Points on a hilly landscape, in no order, each with its height.
From any point a ball rolls to the lowest of the 2 points nearest to it. It stops when none of these is lower. Distance is the straight distance between rows; heights are no part of it.
j731: [ -9 -33  -7  18 -19  12   1  10   8  -2   1 -30 -17  12  37   5   1  21
  -5 -22]  h=399
j538: [-15  10   3   3 -15  -4   1   6 -11   3  -4 -25 -41  -9  38  -4  -7   1
  14 -11]  h=283
j335: [-43   0  -2 -14 -10  15 -29  16  -2   6   7 -18   4   0  -7  -2  -5  23
   2  18]  h=198
j791: [ 11   9  15 -15  23 -15  30  -9   9   5 -11  10  16  -6  -9  10  -8 -18
  21  13]  h=40
j571: [ -4  -1 -43   6 -22  -7   5  -4 -18 -23  14 -18 -38  23  16   4  -6   8
   2   2]  h=454
j760: [ 22 -19   9  17  -5  -8  -4  11   0  17  16  15  19 -45 -24 -27  -4 -14
 -12  17]  h=566
j601: [  1  -2 -20  -2 -27 -12   5  -3 -28 -37   6 -20 -24   2  13  16 -15  -5
  -1  19]  h=484
j625: [  7 -15   3   1  25   1  30  -7  20  15  17  21  20 -14 -33 -37  -5  -5
  16   9]  h=618
j3: [  7  41   7   5   8  -6 -15   6 -18  17  -8  14  -4 -19  17 -26 -21 -16
  19 -13]  h=446
j962: [ 44 -15 -16   3  -9 -13  28 -15  16 -24   9   6 -13   2 -14  10  12 -20
 -11  21]  h=549
j532: [ 43  -8  12  25   2  -5  -7  11  34   8  27   3   0  -6   0 -19   9 -11
   8   9]  h=431
j387: [ 27 -15 -11  -1 -15 -27  23  -6  -3 -24   8   2  -9 -19 -15  10  -1 -27
  -6  31]  h=525
j856: [-25  21  17   1 -21 -28 -21 -12  -8  17  -1   4 -34  -9  52  13   8   7
   6 -33]  h=66
j703: [ 41 -17   7   7   2   3  11  -8  39  16   4  17  13  -8 -20   6  27 -10
 -30   4]  h=491
j401: [-12  49  -7 -12 -12  -8 -28  -4 -32  12   5  -1 -22 -31  18 -18 -14   3
  18   8]  h=421
j380: [-22  13 -27   3 -18  11 -37  -2 -29  19   4  -2  -1   4  36   1  -9  29
  -9 -32]  h=308
j81: [ 41 -14  20   9  12  -9   1  -7  32   6  35  23  19   2 -13 -11   9  -2
  14  17]  h=396
j371: [-42  39  42 -21   4   2 -29  -9  -9   2 -20  13  14 -19  10 -10  -6  10
  19  -3]  h=112
j784: [-37  12  -3 -12  -2  11 -35  20  11  16  11  -2  13   3 -11 -20 -13  15
  17  18]  h=231
j300: [ -9  14  -6   5   5  10  -6   4 -18  -7   3 -19  -4  26  21   3 -24  17
  25  -6]  h=411
j561: [-14  17  -8 -10  -4 -17   6  -2 -20   6 -20   5 -21 -17  -1   6   8 -13
 -17  -9]  h=389
j62: [ 23 -28   4  13 -22  17   5  -4  -5 -17 -10 -19  10  -2  22  31   6   1
 -29 -11]  h=204
j710: [  4 -38 -15   2 -18  20  10   3  14 -41   0 -19 -20   8 -11  -3  19   2
 -26   9]  h=506
j802: [ 12 -16  -6   0  35  18  27  -8  24   8  -4  17  13  13 -35 -27   8   2
   4  -2]  h=589
j420: [ 29 -11  13   7  22  -7  -5  -8  29  14  35  44  25  12 -19 -25   9   1
  17  -2]  h=361
j180: [  6  11 -14   1  16 -20   6  -5   1   3  15  13   1  24 -14   3  -7  -3
  18   9]  h=323
j876: [ 11 -17 -10   2  12 -14  27   4  36   8  17   8 -20  -7 -29 -33  17 -13
   7  16]  h=487
j345: [ -8  23  -4  10  -9   1 -25  -2 -30   8   0  -5  -5   5  48   2 -17  17
  10 -30]  h=343
j820: [ -2   5   3   6 -11  -8   9  18   4  -3   5 -29 -35  -7  19  -7  -9 -14
  19  13]  h=284
j900: [ 19 -14  -3  -9 -11  15  38  -8  13 -17 -30 -15 -19 -16  -1  12   6 -27
 -24   4]  h=584
j832: [ 13   1   5  -4  21 -17  17  -4  24   8  10  13  15  13 -15   8  -2 -12
  19  14]  h=233
j93: [ -2  -9  10  -3   7  14  -9   3 -22 -21  -2  -7  36   2 -21   8 -16  15
   0  24]  h=278
j388: [ -3 -24   9  18  -6  23  -7   6   6  -7   3 -26   8  21  30  10  -6  22
   3 -17]  h=335
j16: [  3   6   5  12 -11 -14 -19  24  11   4  25 -15 -12  -6   9 -12 -11  -8
  23  22]  h=206
j405: [ 12  -3  28   2  12   0  -6   6  24  30   3  31  39 -17 -11 -16 -11 -20
  10  -2]  h=282
j992: [ -6  33   6  -2   3 -15  -3  -2 -22   9 -14   8 -19 -23  11  -6  -3 -13
   2 -10]  h=420
j271: [ 10  -1 -27  11  -8 -12  -3  -4  -6 -25  25  -9 -20  38   5  11   4  10
   7   5]  h=417
j640: [ -5 -21   1 -12  16 -18  41  -8  22   3  27  14  17 -16 -36 -28  -2   0
  22  23]  h=638
j644: [ 30  -8  -4   1   9   4  24 -11   9  15 -19  17  15 -15 -23   8  13 -19
 -32  -5]  h=518
j440: [-36  26 -21 -19 -20   3 -39 -11 -33  21  -1   1  -9  -7  21  11  -1  23
  -8 -17]  h=277
j482: [  2  -5  11   4  12 -10 -12   3  26  27  20  46  39   2 -23 -26  -6  -8
  12  -2]  h=321
j46: [  2 -14   3   2 -14   3  -4  -4 -21 -13 -14  -5  15   2   6  36   5   2
 -28 -10]  h=102
j830: [ -6   7   9  -4  11  17  -4   3 -31 -15 -13 -12  18  -2  -2   2 -22  12
   6   9]  h=313
j664: [ 11 -27   1 -10   1  14  22 -11  20 -22  -9  -5  13  15 -24  23  18   0
 -20  14]  h=372
j158: [ 30 -11   3   9  13  25  19  -6   1 -27  -3 -21   9  24  -1   6 -10   5
  13  11]  h=476
j660: [  9 -17  -9   1   5   4  15  -4  20 -14   2  -5  -6  25 -16  10  19  -1
  -7   4]  h=435
j909: [-14  12 -40  -4  18  10  11  -4 -13  -3  -6   0 -14  29 -17 -13  -5   9
   4  -5]  h=533
j631: [  0   3 -10  -5   6 -13  20   3  -2   7 -14   4 -11 -15 -16  -3   3 -21
  -9   3]  h=428
j386: [ 14  -6 -22  12  10  -2   7   2  15   0   9   8 -18  18 -18 -13  21  -4
  -7  -5]  h=482
j193: [ 10   1   0   8  10   9   6   2  -6 -23   8 -23   2  31   9   8 -18   9
  26  10]  h=433
j833: [ 45 -15   0   5  21  22  25 -15   6 -24   0  -1  15  14 -19  -9  -5   4
   7  19]  h=516
j635: [ 18  -1 -21   3 -18 -27   9  -1 -16 -33  16  -7 -16   2  -2  15  -7 -15
   2  29]  h=505
j530: [ 18  19   8  23 -17 -12 -12   5 -21   5  -2  -7 -17 -24  47   6  -2 -11
  -4 -28]  h=288
j844: [  0  17  25   9 -18 -22 -15   6   0  15  -1  -2 -17 -18  38  17   8 -15
  -1 -23]  h=213
j263: [-14 -25 -17  -6 -11  20  21   2  -3 -32 -15 -26 -21   9  -7   0  -3   0
 -11   7]  h=546
j619: [-30  38 -19 -17   1 -15 -14 -12 -20  20  -5  16 -18  18  15  16  -2   4
   3 -25]  h=208
j453: [ -1  -4  15 -14   0  -1  27  -4   9  -7 -17 -14 -10   6   9  31   5 -14
   1   2]  h=504
j277: [-16  -8 -31  -5   4  16  11  -5 -14 -23  -6 -10 -10  31 -16  -1   0  13
  -7   2]  h=557
j754: [  3 -38  -7  16 -19  21   3   8  17 -18   4 -27 -16  12  11   1  20  11
 -20  -9]  h=462
j839: [-37  28  19 -25   0 -12 -23  -3 -16  11 -15  16  12 -14  -1  13   1   5
  -2  -5]  h=30
j715: [ 11 -19  -6   7   5   6   9   4  -7   1  -3  10  17 -29 -35 -23  -1  -5
 -19  15]  h=554
j289: [  6  -5  15  13 -16 -24 -28  21  21   3  37  -7   3   1   5   9   2  -6
  14  24]  h=145
j994: [ 28 -23  -8   5  12   9  20 -12   3  -2  -2  20  20 -12 -37 -12  12  -3
 -24   7]  h=539
j795: [-19  16  19  -8   2  11  -5  -8 -35 -11 -26  -8   0 -11  13   8  -6  13
   0  -9]  h=270
j904: [ 24 -23   7   2  12 -12   8  -1  26  -7  32  17   0  -2 -27 -22  23   5
   6  23]  h=436
j525: [-21  42  -3  -6  -7 -24 -10  -9 -12  17  -2   8 -35   6  35   6  -1  -1
  17 -25]  h=209
j47: [ 18  -4   9  19   9  17  -8  11  32  13   4  -5   8  20  11  -4   4  -5
   6 -21]  h=192
j278: [-12  10  13 -20  23 -20  21  -2   9  22  -7  23  22 -23 -17 -12 -11 -18
  18   6]  h=234
j817: [  2 -10   8  18  10  28 -32  16   7   4   8   5  31   8 -16 -24  -1  19
  -6  -6]  h=296
j728: [-13 -13   8 -24  -9  -6  31  -4  10 -14 -27 -12 -14  -8  -4  30  14 -20
 -17   7]  h=545
j899: [-24   1 -20  -8   8  -2  -6   2  -3  14  -8  17  12  10 -30   4  11   4
 -24  -8]  h=331
j614: [ 15 -11  13  23   4  18 -19   5  25  -1  16  -9  22  35  24  13   5  14
   8 -20]  h=268
j265: [ -2   7 -40   4  16  -3   9  -1   1   7   4  13 -16  18 -27 -24   8   2
  -4  -6]  h=509
j85: [-33  -1  16 -29   9 -17  16   6  12   4 -20   1  14  -8 -20  24  11  -6
  -4  14]  h=373
j34: [  6  -9  -1  21   9  23 -26  13   6  17  -5  14  27  -4 -18 -21   4   3
 -24 -19]  h=320
j329: [ 25 -19  -5  -3  33  17  24 -15   2 -21   9  16  18  17 -34 -25   4  16
  10  13]  h=552
j281: [ 14 -10  21 -12   3  24  31 -11  18  -6 -27 -18   7   9   8  30   3  -4
  -9   0]  h=452
j39: [-19   7   4   6  -5   7  -4  11   1  18 -11 -14 -26  -1  30  -5  -2   2
   5 -29]  h=195
j310: [ 17   5   1  25 -19   2 -14   8 -32 -10   1 -16   0 -18  37   8 -10   1
  -9 -14]  h=334
j353: [-20  40   7 -10 -14  -3 -31  -4 -34  -1   5 -12 -16 -14  33  -2 -18  17
  25   5]  h=401
j583: [-30  26  32 -14   7  14 -22  10  -9  10 -19   0   8 -28   5 -28 -15   3
  18   4]  h=163
j436: [ 31  -9  13  10  -3  -8   8   5  40  16  10   2   2  -8  -6   7  14 -20
  -6   9]  h=463
j764: [-32   7   7 -30  12 -31  13   2   5  19 -10  22  21 -29 -27  -1   2 -10
   0  12]  h=307
j122: [-10   2  16  -5  -4   2  -2 -14 -31  -8 -24  -2   6   1  22  34   2   9
 -14 -24]  h=201
j327: [ -9  -3  -3   4   4  12 -15   8 -13  18 -22  13  20 -14 -20   1   8  -2
 -36 -20]  h=347
j228: [-24  10  -5 -11 -26 -17  -6  -5 -30  -2 -13  -4 -27 -19  15  19   8   0
 -21  -8]  h=351
j645: [-18  -2   9   1   8  16 -30  20  15  18   8  13  29  -1 -20 -36 -12   8
  11   9]  h=264
j284: [ 16   3 -21   5  10 -10  -1 -10 -15 -23  20   8   4  31 -15   5  -3  11
  10  14]  h=374
j794: [ 12 -10 -14  -1   0 -13  36   4  27   2  -6  -4 -30 -11 -19 -13  11 -29
  -2  13]  h=478
j123: [  3   2  28   2  13  16  -9  13   5  19 -19  10  28 -24  -7 -19 -12 -12
   2  -5]  h=232
j989: [ 32 -28  -1   5 -18  15  10 -14  11 -33  -1 -10  11  12   1  32  15   1
 -29   8]  h=290
j12: [-27  17 -24  -7   1 -10  -9   2  -1  24  -4  12 -14  19  -3   7   7  -2
  -9 -22]  h=276
j44: [-20  20   3  -1 -10  11 -24  -2 -31  -3   3 -20  -5   3  42   1 -25  28
  22  -8]  h=375
j615: [-22  -6  -9  -6  -4   5 -19   9 -13 -10  10  -7  14   4 -21   0  -4  19
  -4  26]  h=236
j951: [  5   6   7  16   2   7  -7  13  10  17  -5  -7  -5   6  25  -3  -4 -10
   5 -27]  h=73
j650: [ -4 -19  20   0   1  29   7   3   6  -5 -18 -24  10  13  16  19  -2   9
  -3 -13]  h=392
j584: [-35  34  10 -23  -3 -22 -21 -11 -16  10  -6  15   0   8  14  28  -2   6
   9  -9]  h=119
j492: [-36  12  -9 -16 -30 -11 -21 -12 -33   7  -4  -7 -27 -15  31  16   3  22
 -10 -14]  h=314

Where does a ball stop that starts at each point below?
j635 | j791
j327 | j335
j625 | j440
j401 | j440
j277 | j46

Call two points neighbours if one is among the 2 nearest of the other. Go from one point of each pair to the other, from neighbour to neighbour, staying as low as possible. Name the highest point that can't be avoided.
j856 / j839 | j525
j839 / j791 | j728
j335 / j951 | j532
j289 / j951 | j820
j440 / j856 | j345
j335 / j46 | j830
